Points on a hilly landscape, in no order, each with its height.
A climber steps from a point to the highest of its 6 nearest points, and stops where none of them is higher. Distance is the straight distance between rows; heights are no part of it.
Q_820: [ 94 109  99 101 114  89  98 101 114  78 122 110  88]  height 4.15
Q_388: [102 103 106  81 112  95 100  89  98 121  69 132 100]  height 4.07
Q_126: [ 93 126 117 113 112  95 110 139 103  97 100 106  80]  height 4.39
Q_788: [104 112 102 100  65 113 105 107 105 120  92 107 103]  height 3.33
Q_87: [107  90  87  97  65 107 107  89 114 112 105  95 120]  height 1.66
Q_574: [ 98  99  93 124  98 102 114 123  95  76 127  66 101]  height 3.77
Q_772: [ 96  96  87 114  80 112  96 107 107  91 128  68 100]  height 6.00
Q_422: [ 80 118 116 108 111  98  98 122 104 113  88 112  85]  height 4.94
Q_598: [105  80 103 100 136 112  88  93  83  99 117  95  73]  height 2.82
Q_692: [ 72 109 111 116  91 101  96 103 107 117  64  88 115]  height 0.56
Q_789: [ 97 114 101 104  81 102 107 123 109 119 101 109  95]  height 2.52
Q_177: [ 99 105  96 104  85  98 102 108 120 113 116 107 102]  height 1.69
Q_227: [102 114  97 124  98 101 120 129  92  57 125  72 106]  height 2.57
Q_349: [118 101 114  73 116  88  98  81  78 107  40 116 111]  height 1.40
Q_680: [ 90  83 102 119 135 107 101 110  92  87 119  82  84]  height 5.51
Q_94: [ 86  90  96  98 111  95  98  90 115  90 119  94  98]  height 4.01
Q_424: [ 98 104 102 104  71 111 108  98  85 133  58 101 109]  height 4.23
Q_205: [ 71 100 113 109  99  96  98  99 106 121  63 102 106]  height 0.35
Q_46: [118  82  86  71  98  87 121  87  96 101  71 126 124]  height 3.48
Q_509: [ 86  99 105  97  95  98 107 104 100 130  67 113 103]  height 1.22
Q_444: [120 100  99  65 100  91  77  67  99 101  96 120 104]  height 4.93
Q_283: [123  95 100  64 102  92  91  75  85 104  65 131 111]  height 3.39
Q_314: [103  93  94 131 100 118 113 125  80  81 120  58  96]  height 2.78
Q_992: [124  96 122 116 117  89  63  89  87  77 123  78  87]  height 3.63
Q_747: [101 128 114 114 115  89 119 141  94  76 114 107  86]  height 3.53
Q_104: [ 69 121 120 120 114  96  92 114 104 114  77  99  95]  height 3.32
Q_873: [106  92 100  87 113  91  74  72 108  89 108 103  92]  height 5.10
Q_904: [ 93  81  88 105  85 109 100 102 109 112 117  75 103]  height 3.07
Q_727: [106 126 115 108 128  85 128 125  92  50 119 101 106]  height 2.75
Q_218: [ 91  85  89  96  98  94  99  99 118 105 116  95 110]  height 2.37
Q_166: [116 114 112  95 111  88  72  88 105  81 115 115  82]  height 4.61
Q_462: [101 103  92 120  92  94 105 122 108  84 124  79 102]  height 3.82
Q_621: [105  91  95  86  76  97 116  94 104 129  85 119 114]  height 2.95
Q_970: [102 125 100 107  63 125  99 118  95 116 103  98  88]  height 7.46
Q_590: [113  98 112  99 118  95  72  85  99  72 118  86  87]  height 4.30
Q_118: [ 99 106 100  94 107  87  97  99 115 107 104 127  92]  height 6.50
Q_320: [100 122 106 111  95  97 105 133 111  94 113  99  87]  height 3.16
Q_362: [107 106  86  94  61 109 102 100 112 110 108  95 109]  height 1.68
Q_786: [ 88  68  88  87 119 103  90  74 100 113 103  97 110]  height 2.00
Q_580: [101  98  88 104  73 113  95 107 110  97 123  83 105]  height 3.83
Q_159: [108 103 103  78 108  96  79  75 109  95 102 120  96]  height 6.22
Q_229: [110  84  94  71 105  97  88  63 103  97  92 112 114]  height 4.74
Q_641: [ 96  96 103  99 115  92  86  92 110  79 120  97  93]  height 4.81
Q_477: [ 96 103 104  98  95  99 104 107 109 127  88 120  93]  height 1.89
Q_137: [ 91  69  84  97 101 102 104  85 110 117 106  93 115]  height 0.85
Q_29: [100  92  93  85  88  90 116  84 111 125  93 120 113]  height 2.76
Q_771: [ 86  74  92  96 121 105  92  84 102 101 111  90 100]  height 3.46
Q_769: [104  66  79  82  98  95 119  76 102 108  86 100 134]  height 2.98
Q_530: [ 95 107 118  87 111  99  89  83  89 120  63 123  98]  height 2.85
Q_625: [ 92  92 107 118 135  99  92  97  91  66 115  83  86]  height 5.95
Q_575: [111  83 114 103 125 108  73  84  82  90 110  80  73]  height 4.29
Q_420: [ 90  86  93 116 113  98 100 107 103  88 123  78  93]  height 4.86
Q_843: [ 81 108 109 113  78 110  97 105  92 125  61  89 109]  height 2.31
Q_783: [105 129  91 108  74 111  97 120  99  83 120  87  97]  height 1.16
Q_206: [ 83  74  88 101 114 104  97  89 104 109 115  89 105]  height 2.08
Q_322: [ 98  69  93 110 125 119 110 107  86 116 120  85  82]  height 0.55
Q_774: [ 99 108 102 121 109  92 119 121 107  63 125  85 104]  height 3.58
Q_65: [104 106  96 127  97 116 116 123  71  71 124  57 109]  height 1.84
Q_310: [109  88  87  73 105  89 106  70 108 100  85 120 120]  height 4.05
Q_767: [103 111 117  86 113  95  77  92  97 115  77 126  82]  height 4.16
Q_192: [108 126  88  98  61 122  99 103 105 102 111  98  96]  height 2.89
Q_129: [107 124 103 118  88  94 119 137 104  76 125  95 101]  height 2.40
Q_381: [114 105  94  93  61 108 106  99 101 126  95 109 110]  height 3.52
Q_454: [102 111 106 115 122  87 116 118 104  53 125  94  99]  height 3.81
Q_319: [ 79 100 112  93 114  91  94  82  88 115  47 110 109]  height 0.74
Q_953: [110  80  81  86  81  96 116  88 105 111  91 114 125]  height 2.83
Q_237: [100  81  97 125 102 119 107 125  84  98 121  66  88]  height 3.79
Q_54: [104 118  87 110  75 116  97 108 103  90 123  78 100]  height 3.19
Q_638: [ 89 116 114  98 109  96  93 115 109 111  98 118  83]  height 6.66
Q_827: [ 93 101 100  99 100  90 104 109 117  97 121 113  91]  height 2.97
Q_901: [119 102  90  91  58 115 116  91  81 123  60 108 108]  height 7.00
Q_838: [ 99  93  97  84 104  93 112  91 101 123  69 133 111]  height 7.39
Q_100: [105 117 108 110 123  84 101 104 103  54 124 102  92]  height 4.66
Q_487: [121 100 116  75 109  86  83  79  80 113  57 118 104]  height 2.11
Q_250: [114  93  98  70 108  89 108  78 100 110  73 136 110]  height 4.33
Q_231: [ 93  89  97 108 133 101  82  88  95  86 116  87  86]  height 5.48
Q_363: [ 98 116  93  94  66 133 106  90  78 121  64 103 101]  height 4.04

Call two points neighbours if one is among the 6 nearest of the other. Go from one point of each pair to the other, from neighbour to neighbour, staying as high as possible. Name the lowest point that can't be avoided.
Q_625 and Q_772 => Q_420
Q_970 and Q_901 => Q_363
Q_838 and Q_625 => Q_250
Q_638 and Q_625 => Q_641

Two climbers start at each pair of points below. Name the first point that both come to, or write none.
Q_444 and Q_310 => Q_159
Q_166 and Q_229 => Q_118
Q_322 and Q_218 => Q_680
Q_137 and Q_420 => Q_625
Q_320 and Q_820 => Q_638
Q_574 and Q_65 => none
Q_206 and Q_641 => Q_625
